Points on a hilly landscape, in no order, each with its height.
A climber steps from a point to the highest of its 4 nearest points, and stops where none of them is higher. Distance is the straight distance between rows; heights are no part of it.
Q942 (h 7.64): [  4 -25 -23  11 -13 -23   7  -2 -12  -7   4 -17   3 -19   1  -6  14  40
  39  -6  -8 -23  15 -10  21 -12  44  -5  26 -11   8 -14   8 -18 -13  15
  34 -13]
Q655 (h 0.43): [-20 -18 -22  -6  -6 -23  22   4  -2  29 -27   6  18 -15 -13  13  25   8
  20 -21  17  -9   3 -10   9   3  10  -4  30  -6 -10 -28   2   8   7  21
 -13   3]
Q218 (h 6.35): [ 22  11   6  -8   6  -6 -14  11  18  -4   8 -10 -28  22  -3 -15  -1  -7
 -12  14 -21   8  41   0 -18   7 -13  11  -8   6 -10  20  -1  15 -10 -33
  20   2]
Q234 (h 2.66): [-18   0   3 -20  11   1  -7   7  31  23 -14 -11   1  10   2  -5   2 -22
 -23  -5   7  11   6   5  -8  -2 -29  16 -15  11  11   7   8  16  -3 -14
 -16  -1]
Q495 (h 4.39): [ 11   5   2 -11   6   4 -16  -3  22   0   2 -18  -5  20  -1  -5   1 -16
 -10   8   3  16  15   7 -13  -4 -15   7   1   0   8  13  -3   9  -1 -18
  -1   2]
Q707 (h 2.68): [-14   0  35 -19  18  22 -18  -6  29  12   0  -2 -23  12   3   2   0 -31
 -24  -3  11  35 -17  10 -27   7 -19  21 -48  20  29  34   5   6  -6 -10
  -8  18]
Q341 (h 1.97): [-16   1  -6 -11   5   3   4   9  15  31 -32   4  16  -4 -13   8   6 -17
 -17 -20  22   4  -5   2  -6  -6 -13   7   1   7   3   0  -4  13  -3   3
 -29   4]
Q953 (h 7.18): [ 26  18  30  12  -2  28  -9   5 -37 -43  23  33 -25  14  16  12  -9  -6
  16  33 -22  13 -28   6 -13  12  22 -25 -26   8   0  13 -11 -16  15   7
   5   8]
Q535 (h 6.98): [ 18   2   4  13  -8 -11   4   8  -9 -17   2  -6   2   5   1  -9  -1  16
  12   5 -22  -9  20   2   5   2  15  -6  13  -9 -14  -7  -1  -8   5  -8
  12 -11]
Q272 (h 3.82): [-14   7  -8 -20   3  39 -27 -23  38  28   4 -25   5  -4  21  13  -9 -31
 -26  16  24  20 -35  17   0  -7 -23  26  -2 -15  27   1   2  -8 -16  -5
 -32  -4]
Q812 (h 4.63): [ -2  10   1 -15   7  -5 -20  -5  18  12  -1 -26   0  20   6 -12  -4 -25
 -17   3  12  15   4   1 -19   2 -24  16  -6 -16   5  13  11   6  -4 -20
   1  -2]
Q273 (h 3.44): [-10 -16   4  26   0  14   4 -19  -4 -17   9   7  15 -16  -3  12   3  26
  -5   5   1  10 -14  20  19 -16  23 -12   9   9  14  -6   2 -25  -3  16
 -13  -4]
Q820 (h 4.51): [  3  -1  16  15   2   6   1  -1  -1 -19   6  13  11 -10 -10   6   4  18
 -15   7  -4  11  -3  24   9  -5  11 -17   8  14  14  -1  -5  -5   1   3
 -14   1]
Q33 (h 7.49): [ 28  10  20  -2 -11  13   2  28 -24 -31   0  23 -54   6  19  -5 -20  -2
  13  21 -51 -29   9 -15 -21  26  17 -15 -19  11 -44  -5  -8 -12  17 -18
  29   4]
Q461 (h 5.76): [  7  -2  17  -2   3  -8   9  22  -3  -1 -22   2 -11  17  -9  -7  -4 -15
  -7  -8  -7  -1  24  -7 -21  18 -14  -3 -18   2 -11   7   2  13   4 -12
   8   6]
Q883 (h 3.30): [-10  -8  14  -4  14   9 -10  -6  24  15   1   1  -1   8  -3   5  -7 -15
 -33   3  12  16 -11  17  -9 -11 -24  17 -16  22  27  24  -1   6  -4  -9
 -18   9]
Q654 (h 2.37): [-14  -3   9 -19  13  14  -5   4  29  26 -21  -4   6   6  -4   7  -4 -23
 -28 -13  15  11 -13   9 -13  -1 -29  19 -17  18  15  15  11  10  -7   3
 -30   3]
Q147 (h 3.86): [  1   7  21  -7  19  15 -25 -13  15  -8  21 -18 -12  24  13  -8  -7 -33
 -17  20   8  28  -2  16 -14   1 -16  10 -13   2  29  28  -7   5  -5 -16
   4  12]
Q38 (h 6.44): [ 30   9  11   9 -11   4  -2  22 -25 -25   4  15 -26  -7   7 -16  -8  18
  23  10 -43 -31  10 -18  -3  10  39  -5   5   0 -28 -21  -8 -10   6 -11
  30 -12]
Q185 (h 7.04): [ 23  10  10   2  -6 -10   8  25 -11  -9 -12  -1 -30  12  -3 -18 -16   4
   0   7 -33 -27  37 -17 -17  27   2  -6  -1   2 -29  -7  -9   3   6 -29
  29   0]
Q555 (h 4.32): [ 18 -10  -4  14 -21  -4   8  19 -14 -12   2   8 -17 -19  -1 -10  20  37
  33  -5 -30 -27  21  -7  17  -7  41 -11  22  -5 -20 -28  -8 -20   0  -4
  29 -12]
Q640 (h 0.92): [ -2  -3  41   9   0  18  12  -7 -17  -1 -19  31  -1  16  -5   1  -8 -14
 -15   5  14  15 -24   1  -9  20 -16   3 -42   3   6  29  -7   5  10  19
 -13  25]
Q951 (h 6.33): [ 11  15   9   1   0 -15  -3   7 -14   0 -22  -4  -3  22   6 -17  -7 -16
 -10   0  -6  -5  10  -7 -27  29 -12  13 -12 -18 -11  13   0  18   5  -9
  19   7]
Q63 (h 7.79): [ 15   7  14  15  -9  11  -8 -17 -30 -45  20   5  -1   7  13   2 -10   2
  23  23 -17 -13 -17  -3   2  14  37 -14   0  -9  -2   2  -3 -16   8   1
  14  -5]
Q58 (h 4.24): [-20 -13  23  23  -3  22   6 -16 -19 -19   2  25  22  -9  -2  16   1  22
  -6   2   4   1 -27   8   9  -5  27 -17  -9  10   3  13  -4 -25  -2  31
 -13   8]
Q587 (h 5.68): [ 13  -2  24  -8  18   4 -20  -7  26  -9  15   1 -35  17  -5  -6   3 -10
 -18  14 -12  21  23   9 -12   7 -10   7 -29  13  13  25   6   7  -6 -29
  14   7]
Q480 (h 4.06): [-13   3  -7  -6   6   7 -12  -6  26  20   0 -11  19  -4  -3   7  -3 -11
 -23  -9  12  12  -6  12   5 -19 -19  10   9   2  13   3  11   2  -7   1
 -27  -2]
Q871 (h 8.13): [-15  -5 -21   0   9   3   2   4  21  16   9  -6   8 -21 -22  14   7  14
 -25 -15   5  10  -2  27  17 -27  -8   6  18  31  23 -17   0  -1   2  -3
 -25  -3]
Q364 (h 4.73): [ 10  -1  35  11  18  17  -6   3   6 -18  12  23 -24  10  -6   0  -7  -7
 -14  11 -16  16  -2  10 -19  13  -9  -6 -31  25  12  25  -8   2   8 -10
  -1  10]
Q923 (h 7.65): [ -6  13  -7 -33   9 -19 -12  17  27  17 -26 -19 -22  23   0 -11  -1 -31
  -8  -8   4   3  29 -12 -24   7 -24  16 -17  -6 -12  13   1  21 -16 -24
  11  -1]
Q340 (h 5.53): [  0   8  22   7  10  24 -12 -22 -14 -14  21   4   4  19  12   2  -4 -23
  -6  20  21  24 -36  14  -8   9  -7   2 -17   7  17  31  -6   3   7  12
  -4  19]
Q887 (h 5.71): [-15 -17 -18  11   0  -3   4 -30   3 -15  11 -17  19 -12  -5   7   2  21
   6   9  15   1 -12   9  30 -11  18 -12  19  -7   8 -14  18 -20  -7  21
   1  -4]
Q759 (h 1.34): [ -9   0  30  -9  13  16   0   1  12  11 -11  13  -6   7 -10   4 -10  -6
 -34 -14   7  21 -12   9 -11   8 -20   9 -44  24  20  33  -1   9   2   4
 -14  19]
Q585 (h 3.41): [-10 -17 -25   6   0  -5  13  -1  -1   3   6  -8  18 -18 -15   0  12  31
  13  -7   2  -7  12   0  25 -18  18 -11  28  -4  10 -26   7 -14   2  11
   1 -14]
Q679 (h 3.14): [  6  -2 -47  -6  -9 -34   8   9   3  25  25 -21   5 -15  -8  -6  25  29
  24 -26   7 -11  25 -15  14 -30  10   3  44 -10  -1 -38  -8  15  -2  -8
   8 -13]
Q635 (h 4.57): [-21   3 -26  -9   8  14 -18 -14  45  26  12 -17  15 -24   4  19 -10  -7
 -31   0  23  17 -30  14  26 -30 -17  19  16  10  21 -15   6  -4 -14 -11
 -43 -11]
Q135 (h 6.51): [ 13  19   9  13 -17  -1   3   0 -39 -18  -9  10  -3   8  20 -20 -19   3
  23   1 -15 -29 -10 -17 -14  41  30   8 -14 -25 -25  14   0   5   9  18
  28  -5]
Q169 (h 5.95): [ 12  -9  11  -8   2 -19  16  35   8  10 -11   7 -24   5 -17  -6   5   0
  -5  -9 -12  -4  39  -6 -18   9 -19  -6  -2  10 -15  -5  -8  17   3 -21
   9   1]
Q665 (h 7.13): [ 20   0  34   6  -5   5  18  33 -17 -16 -14  21 -46  -2   6  -7 -14   0
   9   9 -41 -23  24 -16 -17  24   9 -15 -19   5 -33 -11  -5  -1  18 -19
  29  -3]
Q355 (h 6.93): [  9  14  32   2 -10  14  -8 -20 -44 -31   7  17  -2  26  16 -11 -19 -16
  23  25  -1   4 -32  -6 -16  30   0  -3 -21 -18 -10  27  -6   2  11  20
  14  10]
Q869 (h 6.47): [ -1   4 -15   0  -2 -20   3   4   2  12  10 -11  11   1 -10  -7   5   5
   8 -12  -2  -8  29  -5  -2  -5  -7   4  18  -4  -5 -12   2  13   1 -12
   5 -14]
Q772 (h 5.59): [ 14  19  21  11  11  25 -23 -16 -24 -32  39  13 -14  18  15   7 -11 -26
   3  36  -6  23 -20  10 -12  19  -1 -13  -8   9  19  20 -15  -3  10   4
  12  15]
Q573 (h 2.48): [ -4  -5   3   8 -12 -14  21   7 -18   4 -19   3  10   1  -2  -1  17  10
  11  -9   0  -9  12  -5   0  11   8  -5  18 -16  -4 -19   3   5   8   6
  -5   0]
Q471 (h 0.69): [ -6  -3  -9   2  -2 -13  19  17   6  21 -14  12   8 -17 -28   3  15  11
   9 -17   1  -2  19  -2   9  -6  -4  -8  25   5  -4 -25  -5  12  11   3
  -8   0]
Q194 (h 3.16): [-19  -9  -2   6  -1   5   4 -16   2  -4  -1  -1  28  -7  -3   8  -5   8
  -5  -3  16   7 -18  16  13  -7  -4  -1  11   5   6  -3   7  -9  -4  18
 -17   2]
Q551 (h 7.12): [  5   1  19  18 -12  13   0 -13 -27 -29   1  12   7  14   7  -1  -4  -7
   5  13  -1   1 -15   4  -3  19   8  -6  -5  -9  -3   7  -5  -6  12  13
   6   4]
Q306 (h 3.79): [-11 -21 -43   8  -4 -21   6 -28   0   5   5 -23  21 -19   4   2   6  35
  29  -2  12 -19   3 -16  22 -12  23  -6  32 -21   9 -16  16 -12 -13  24
  16 -10]
Q755 (h 1.94): [-14  -4  -4 -16  13   1   0  15  38  30 -17   1   4  -2 -15  16   6 -12
 -32 -20  14  18  -4  13   0 -10 -18  11 -12  30  16   6   3  15  -7  -9
 -27  -1]
Q26 (h 5.77): [  3  -1  24  -1  -7   0  -5  -3 -13  -3 -10   0  14  19   1  -9  -6 -20
  -5  10  10   4  -9   3 -17  17 -16  13  -9 -11  -4  16   5   7   8   5
  -1   8]
Q818 (h 7.42): [ 25  27   8   7 -10   3  -5  15 -37 -12   5   4 -30  16  18 -20 -25  -3
  12  14 -34 -30   4 -18 -19  38  14   4 -16  -9 -33   3  -7   5   6 -16
  33  -2]
Q35 (h 6.82): [ 15   6  -8  12  -5  -8   2 -14 -17 -18  13 -15  10   6   8  -9  -4  12
  12   1  -8 -17   1  -4   4   5  22   4  21 -18  -4   2  -4   0  -6  -5
  19  -7]
Q892 (h 7.01): [ -2   7 -16 -15   3 -22   6  22  17  22 -26  -5   1   9  -8  -4  12 -11
  -1 -19   5  -4  35 -11 -16   5 -14   7   7  -3 -15  -5 -10  30   0 -18
   7  -5]
Q798 (h 1.42): [ -2 -12 -22   8  -9 -28  16  15  -7  21  -7  -2   4 -18  -8  -9  24  16
  32 -20   4 -16  22 -17   1   3  12  -2  37 -18  -9 -29  -3   8   2   8
   7  -5]
Q5 (h 4.13): [  4 -12  19  11 -10 -13  24  26 -15   3 -27  18  -3  -4 -10  -7   2   1
   6  -6 -12  -7  17  -7 -14  21  -3 -12   1  -4 -18 -13  -5  11  10  -1
   5   3]
Q614 (h 7.30): [ 10   8 -10 -22  10 -24   1  21  20  18 -20  -6 -23  11 -12 -13  11 -14
  -7 -13  -4   4  47 -12 -20   7 -21   6  -3  -1 -19   5  -3  29 -17 -28
  18  -1]
Q271 (h 4.82): [ -5  -2 -25   7  -6 -15  -1 -22   2   2   3 -18  23  -6   2   2   5  11
  15  -6   7  -8  -8  -5  12  -3  14  -1  25 -18  -6  -6  15 -10  -1  21
   6  -9]
Q367 (h 4.83): [ -2  -5   6 -17  16 -12   6  16  29  18 -26   0 -19  14 -16 -11   1 -14
 -17 -13  -1   7  27   3 -18   5 -16   6 -18  14   2   6   9  23  -9 -19
   6   4]
Q507 (h 7.83): [ -1  16  -6 -24  12 -19  -2  15  13  22 -30 -18  -8  26   9 -16   9 -29
  -5 -13   8  -2  21 -14 -29  12 -22  20  -8 -20 -15  13   2  17 -14 -15
   5  -1]
Q261 (h 3.35): [-21  10 -48 -27   9   1 -11  -1  30  41   1 -21  19 -22   3   7  16 -22
   3 -14  21   2  -7  -9  13 -32 -15   8  19  -4  -2 -26   7  13   1  -4
 -27 -20]
Q438 (h 3.10): [  2   0   2 -17   8  -5  -3  18  30  12   0  -6  -9  10 -18   3   2  -4
 -22  -6  -6  14  27   7  -5 -12 -19   6  -4  16   5   2   5  16  -2 -25
  -9  -3]
Q558 (h 6.67): [ 16  13 -12   7  -1 -22   1  17  -7  13 -10 -15  -8  16   8 -15   3  -2
   2  -6 -14 -22  28 -14 -17  15  -1   8  13 -13 -22   0  -2  21  -2 -15
  25  -5]
Q709 (h 3.73): [ 11   1 -25   0  -3 -24   7  21  11  16  10 -11   0  -8 -13  -8  15  17
  -2 -16  -6   1  46  -3   1 -21  -9   6  29   1  -8 -25  -6  18   2 -20
  -4  -4]
Q774 (h 6.00): [ 13  10  28  -6  -3  -1  -3   9 -16 -16  -7   7 -23  23   1 -16 -14 -24
   1  11 -12   1   8 -12 -21  29 -13  -6 -36  -1 -14  24  -4   3   7  -9
  11  13]
Q432 (h 6.45): [ -5  -7 -13   9   2   6  -9 -41  -2 -23  29 -13  16  -6  11  11 -11  12
  -9  20  12   9 -22  31  39 -17   9  -7  17   4  25   2  -2 -28 -11  13
   1   4]
Q742 (h 6.01): [ 19  13  35  21   7  30  -7  12 -25 -37  29  39 -26  -3   1  24  -8   1
   3  30 -20  12 -26  12  -8   1  23 -25 -31  29  13  13 -18 -21  10  11
   0   7]
Q468 (h 4.77): [  5   2  27  -5  16  12  -6  -2   8 -11   3   1 -23  20  -4  -6  -3 -21
 -12   8  -5  19   1   5 -22  13 -22   7 -38  16  10  23   0  10   0  -8
   7  14]
Q777 (h 3.20): [  7  -2 -23  16 -17 -27   4  -7 -24  -6 -11  -5  14 -14  15 -11  -5  28
  32 -13  -6 -36  -6 -23   1  21  44   3  18 -21  -9 -10   7  -3 -11  17
  34 -10]
Q559 (h 4.04): [-11  -3 -55 -21   6   1 -10  -8  38  18  19 -21  21 -30  -2  13   6   9
  -5  -8  24  13 -15  -5  39 -47 -18   0  27  -6   9 -27   9  -5  -7 -13
 -26 -21]
Q510 (h 5.33): [ 12  17 -41 -11   3 -29  -6   8   6  34  14 -32  15  -6   3  -6  15   6
  11 -20  10 -15  31 -19  -1 -23  -6  11  33 -14 -12 -16  -6  20  -5 -17
  -4 -10]
Q383 (h 5.20): [-26  -5 -31  -2   3  -1  -8 -21  34  18   6 -10  26 -28 -10  15  -7   9
 -16  -7  20   7 -25  15  28 -25  -8   1  18  11  11 -19  11 -19 -11   4
 -32 -12]
Q173 (h 6.89): [ 25  13 -12  16  -2 -16 -10  -2  -9 -21  27 -19  -2  11   7 -11  -3  18
  11   2 -14 -14  22   4  10  -5  10   5  22 -12 -10  -2  -6   1 -10 -18
  17 -10]
Q8 (h 6.66): [  4   5  27  11   6  20  -5  -8 -15 -23  15  14   4  12   6   2  -6  -8
 -11  10   1  13 -16  15 -10   8   1  -5 -13  15  17  22  -2   2  11   5
  -6  15]
Q36 (h 6.12): [ -4  15 -28 -27  12  -9 -11  10  30  28  -9 -24   8   5   4   2   8 -21
  -8 -19  12   4  19  -7 -11 -14 -23  19  13  -8  -6   2   8  23  -6 -19
 -13  -7]
Q293 (h 2.69): [ -8 -16  -9  19  -9   4   2 -15  -8 -22  23   0  12 -18  -7   6  11  38
  13   7   0   0  -5  23  38 -29  32 -21  11  11  16 -16   5 -38  -6  14
   6  -4]
Q337 (h 4.94): [  1   0   6  13 -19  -6  13  -3 -30 -17 -18   9  11   3  11  -8   1   8
  20   6  -3 -21  -9  -9  -8  19  29  -2   2 -22 -16   0   9  -2   7  21
  12  -5]
Q343 (h 7.41): [ -4  -5  18  13 -12  16  -1 -23 -37 -34  12  22   9   7  12   4  -5   3
  17  16   3   4 -34  -2   8  11  20 -14 -10 -21  -3  15   1 -15   7  30
   4   4]
Q569 (h 5.62): [  4   4  38   5 -16  26  12   5 -35 -24  -6  32 -11  10   1  -5 -15 -12
  15  13  -7  -2 -27 -12 -10  24  -3  -7 -41 -10 -13  20  -7  -1  16  19
   3  13]
Q985 (h 3.12): [  4   3  43  10  -6  36  11  -1 -51 -14   9  49 -24   4  -2   8 -13   3
   3  16   2  12 -39  -9 -18  12   0 -13 -60   3  -1  38 -15  -3  14  27
 -11  13]
Q943 (h 6.42): [ -6  -5  17 -31   8 -13   2  18  17  13 -37   1 -15  17  -8  -5   4 -30
 -12 -14  12  15  15  -3 -20  14 -35   9 -23   0  -1  18   3  15 -10  -6
   3   3]
Q840 (h 1.60): [ -2  -4  31  -7   4   4  11  11   0   0 -29  17 -12   6  -9  -7  -6 -12
 -18  -5   7  12  -6  -6 -18  15 -23   3 -45  12   1  26  -6  10   6   1
  -2  15]
Q189 (h 3.46): [ -7  -5  41  18  -1  17  10   4 -18 -12  -2  31   4  -1 -11  12  -5   7
  -4   4 -10   2 -15   5  -3   6  10 -17 -30   5  -6   7  -9  -6  19  21
  -9   5]
Q91 (h 6.70): [-16  -1  25   8   4  19   5  -7   5  13  -6  15  13  -4  -9  15 -10   0
 -32  -4  11  14 -27  10  -2   7 -15   9 -32  21  12  24  -5  -2   5  17
 -24  19]
Q967 (h 3.49): [  4   7   0   3  14  17 -23  -8  25   3  26 -17  -1  -7   7  11  -5  -6
 -36  14   8  26 -13  26  15 -14  -9  10  -6  26  40  12  -8  -6  -6 -16
 -18  10]
Q914 (h 4.66): [ -2   6 -40  -7   2 -22  -5 -11  14  25  10 -33  21  -6  10   1   8   5
  12 -16  17 -10  10 -13   9 -21  -5   7  36 -20  -7 -19   5   7  -9  -6
  -3 -13]
Q139 (h 1.89): [ -2 -20  26  13 -12  -4  20  24 -26  -5 -30  28   1 -14  -4  -3  14  21
  23  -7 -15 -23   5 -10   7   1  26 -11   7 -10 -22 -23  -4 -10  12  10
   3   0]
Q464 (h 6.28): [  7   4  -2  10   5   5 -17 -21   2 -29  34 -12   6   5   7  -2  -1  -1
  -6  18   6  15 -10  20  17 -13   6  -8  13   4  23   6  -7 -17   3  -5
  -8   1]
Q25 (h 5.19): [-24 -27 -15   6  -5   6   0 -42  -4 -27  13  -3  24 -11   5  10  -2  20
  25  14  10   1 -23   9  32 -10  25 -17  10  -9  17   3  21 -36 -17  35
  15  -8]
Q550 (h 5.05): [-17  -3 -36 -13  -2   2  -9 -31  28  17   5 -16  19 -16   9  10   2  -4
  -2  -1  27   7 -27   2  19 -20  -9   6  23 -10   7 -21  21 -15 -14  16
 -26 -11]
Q941 (h 7.54): [  8   6 -13   5  -1  -9 -13 -12   5  -1  16 -22  12   6   2  -8  -4  -2
  -4   2   6   5   6   3   9 -10  -1  11  30 -15  -2  -4   2   2   1 -17
   6  -9]
Q268 (h 5.87): [ -5  -8  13  17  -6  12  10  -7 -21 -19  -5  16   8  -3  -5   0  -1   8
   0   3   1 -10 -12   1   2   5  11  -9   1  -2  -6  -2   5  -9  13  20
   0   2]
Q458 (h 8.38): [  1   7  40   6   8  27 -11  -4 -21 -19  16  34 -29  17   2   6 -10 -15
   2  18   3  23 -25  -3 -21  14 -10  -8 -63  19  13  39 -16   0   9  13
   0  25]
Q246 (h 1.44): [-10  -5 -55 -27   1 -23   9  18  12  47   9  -2  10 -19 -17  10  37   9
  20 -32  20  -5  19 -16  15 -19  -6  -8  43  -8   0 -34  -5  20   8  -4
 -15   3]
Q919 (h 4.20): [-25   1 -10 -15  -3  26 -15 -26  29  26  -3  -9  20  -6   7  18 -15 -23
 -35   6  31  15 -46   9   7 -16 -25  23   4  10  16   7   9  -3 -15  -3
 -44   5]
Q531 (h 6.91): [ 17  -6  -8  15 -21 -21  20  15 -33  -6  -7   4 -10 -17   9 -12   8  28
  37  -5 -23 -37   2 -20   1  11  41  -3  19 -13 -22 -23  -3  -7   3  -1
  29 -14]
Q964 (h 7.00): [-32   1 -35 -15   1  10  -4  -6  36  45  -8   2  17 -25 -10  28  11   0
 -27 -23  25  -2 -39   8  20 -23 -17   9  15  32   7 -17  15   5  -6   8
 -42  -8]
Q987 (h 2.53): [-18   3 -45 -36   3  -5  15  11  22  54 -15   2  14 -19 -11   8  22 -24
  14 -29  29  -9   4 -12  13 -14 -13   2  27   7  -2 -34   3  25   8   0
 -16   7]
Q988 (h 4.19): [ -6  -4   4   5  15  14 -10   6  20   5  18   0   6  -9  -8  12  -5   7
 -35  -6  -4  17 -10  26   2 -16 -12   8 -11  35  26  12  -2  -5  -4  -7
 -17   5]
Q718 (h 4.61): [-29 -28  -5  17  -4   5   9 -31  -5  -5  -4   4  26 -23 -12   9   8  31
   3  -5  16   1 -21  10  23 -11  19 -14   7   5   3 -17  19 -23 -16  34
  -9  -1]
Q717 (h 8.06): [ 28  17  16   7  -4  21  -8  11 -33 -42  19  22 -31  16  13   0 -15  -2
  21  29 -35 -10  -1  -8 -11  19  24 -15 -14   6 -14   9  -3 -11  16  -1
  20   1]
Q784 (h 3.28): [ -3   0  20  -9  20  18 -24 -18  34   4  18 -11 -23   1   5   6  -2 -24
 -31   8   1  29 -10  20  -4  -4 -11  15 -27  30  38  36  -1   7 -15 -15
  -3  17]
Q103 (h 4.47): [ 14  -8 -35   5  -4 -23   4  -4  -5  -8  25 -27   8 -14   5  -7  12  38
  29  -8  -3 -14  24  -2  24 -20  16  -1  32 -15   2 -17   5  -8 -16  -4
  16 -18]
Q653 (h 5.58): [  6   1  19   0  -1 -12  19  21 -20  -7 -36  11  -7  10   1 -15 -11 -11
   2   0 -13  -4  15 -16 -18  28 -19  -6 -24 -10 -19   7  -8  12   8   0
   9  10]
Q376 (h 6.83): [-31  -7 -30  -8  -1  11   1 -17  29  31  -8  -8  27 -17 -14  17   2   0
  -7  -8  20   6 -26   0  16 -15 -15   0  20  12   6 -25  15  -4  -9  11
 -37  -4]
Q198 (h 3.24): [  1  -3  25   0   2   1   9   6   4   1  -7  12   5   7 -15   5   3  -3
  -8  -2  -4   4   5   8 -11   1 -14   6 -12  13   1   1  -2   4   9  -5
  -9   4]
Q122 (h 6.60): [ 14  -4  24  -8  -8 -13  23  37 -10  -4 -36  15 -38  10   0 -13 -16 -10
   6  -7 -24 -22  27 -24 -15  36 -12 -16 -22   0 -37   1  -9   4   7 -10
  34   4]
Q944 (h 5.54): [ 15   1  23   1 -18 -10  29  31 -40  -8 -40  22 -31   8  20 -22 -23 -15
  12   0 -18 -23  11 -27 -19  43 -11  -5 -35 -18 -33   9 -18  -3  17   7
  26   9]
Q96 (h 2.96): [-10  -7 -48  -3   1 -20   9  -2   8  25   7 -12  20 -22 -10   8  24  16
  21 -17  13 -12   9  -8  17 -19   8  -1  38  -2   0 -41  13   4  -2  12
  -5  -7]
Q254 (h 3.17): [-12  -4 -52  -4   1 -32   2  -3  -2  34  -2 -20  22 -14   4   5  19  13
  31 -19  15 -21   7 -23   1 -13  16   8  38 -23  -5 -17  14  10  -7  17
   6  -7]
Q215 (h 2.86): [-18 -27   9  16 -10  -2  28  -4  -8  10 -13  20  21 -29 -17   9  22  35
  17 -10  -7 -13  -1   2  11 -12  20 -13  15   1  -1 -23   6 -17   2  29
  -3   1]
Q305 (h 7.32): [ 28  12 -10  10 -14  -7  -3 -10 -25 -38  30 -11  -8   2  21  -8  -8  22
  21  13 -23 -16   2   6  14  -2  44  -6  19  -7  -5  -3  -8 -12  -4  -6
  33 -13]
Q164 (h 5.26): [  8  -5  35   6   0   3  10  12 -14 -16  -6  17 -17  14  -2  -6 -10 -11
  -3  10 -17  -2   8  -1 -16  16   3 -13 -32   2 -11   5  -6  -1  13   0
   9  10]
Q661 (h 3.45): [ 10  11 -43 -16  -1  -7 -18  -8  25   8  35 -31  16 -11   7   2  -3  -6
  -7  -7  10  14  14   3  20 -44 -23  12  24 -15   8 -10   2   0  -9 -22
 -17 -16]
Q249 (h 5.23): [-12  10  -9  -7   5  -9   1   1   4  11 -19  -8  13  13  -3  -4   3 -14
  -5  -8   8   0   5   0 -10   6 -17   8  13 -13  -5   3   9  10   4   2
  -7  -3]
Q435 (h 3.22): [ -6 -16  29  15 -18  -5  27  12 -36 -10 -36  33   7 -13   1  -6  -1  13
  28   0  -7 -11  -5 -13  -3   7  16 -12 -10 -16 -25  -7  -9  -8  13  25
   8   2]
Q289 (h 3.50): [  2   7 -18 -14  15  19 -35 -14  33   8  22 -30   6  -1  15   5  -4 -23
 -29  21  13  21  -6  18  17 -29 -22  15   7  -5  27  -2  -2  -5 -12 -22
 -25  -5]
Q610 (h 3.38): [-21 -15  11  25  -1  20   6 -16  -5 -18  15  20  17 -27  -7  22   9  41
 -11  -3   2   2 -27  23  31 -17  36 -14  -1  19  15  -5  -1 -43  -6  31
  -9   0]
Q947 (h 6.92): [ 12   3 -18  17   0   6 -10 -24 -18 -44  33  -9  11   0  15   0  -4  18
  17  14  -7  -5  -1  16  36  -9  30 -16  22 -14  18   6   0 -27  -9   6
  18  -6]
Q109 (h 4.44): [ -6  -6 -36  -8  -2   3 -12 -36  28   0  24 -30  16 -20   2  16 -13   5
  -3   4  25  17 -22  14  42 -37 -13   4  27  -4  19 -20   7 -21 -16  -3
 -28 -12]
Q410 (h 5.85): [ 10  -6  33   7 -18  -4  25  31 -31 -22 -29  29 -21   3   8  -9 -11   0
  23   6 -29 -26  11 -23 -11  21   4 -13 -20  -7 -31  -4 -11  -1  24   8
  15  -5]
Q851 (h 7.60): [ 11  19 -16 -19   9 -22 -18   7  16  18   4 -33  -9  25  14 -13  -1 -14
 -12  -2  -3  -6  31 -14 -26  -6 -13  18   2 -19 -14  13  -9  22 -18 -28
  17  -7]

For each start below, name the point where the climber stops.
Q559: Q871
Q364: Q717
Q340: Q717
Q435: Q717
Q438: Q507
Q272: Q871
Q109: Q871
Q58: Q717
Q919: Q871
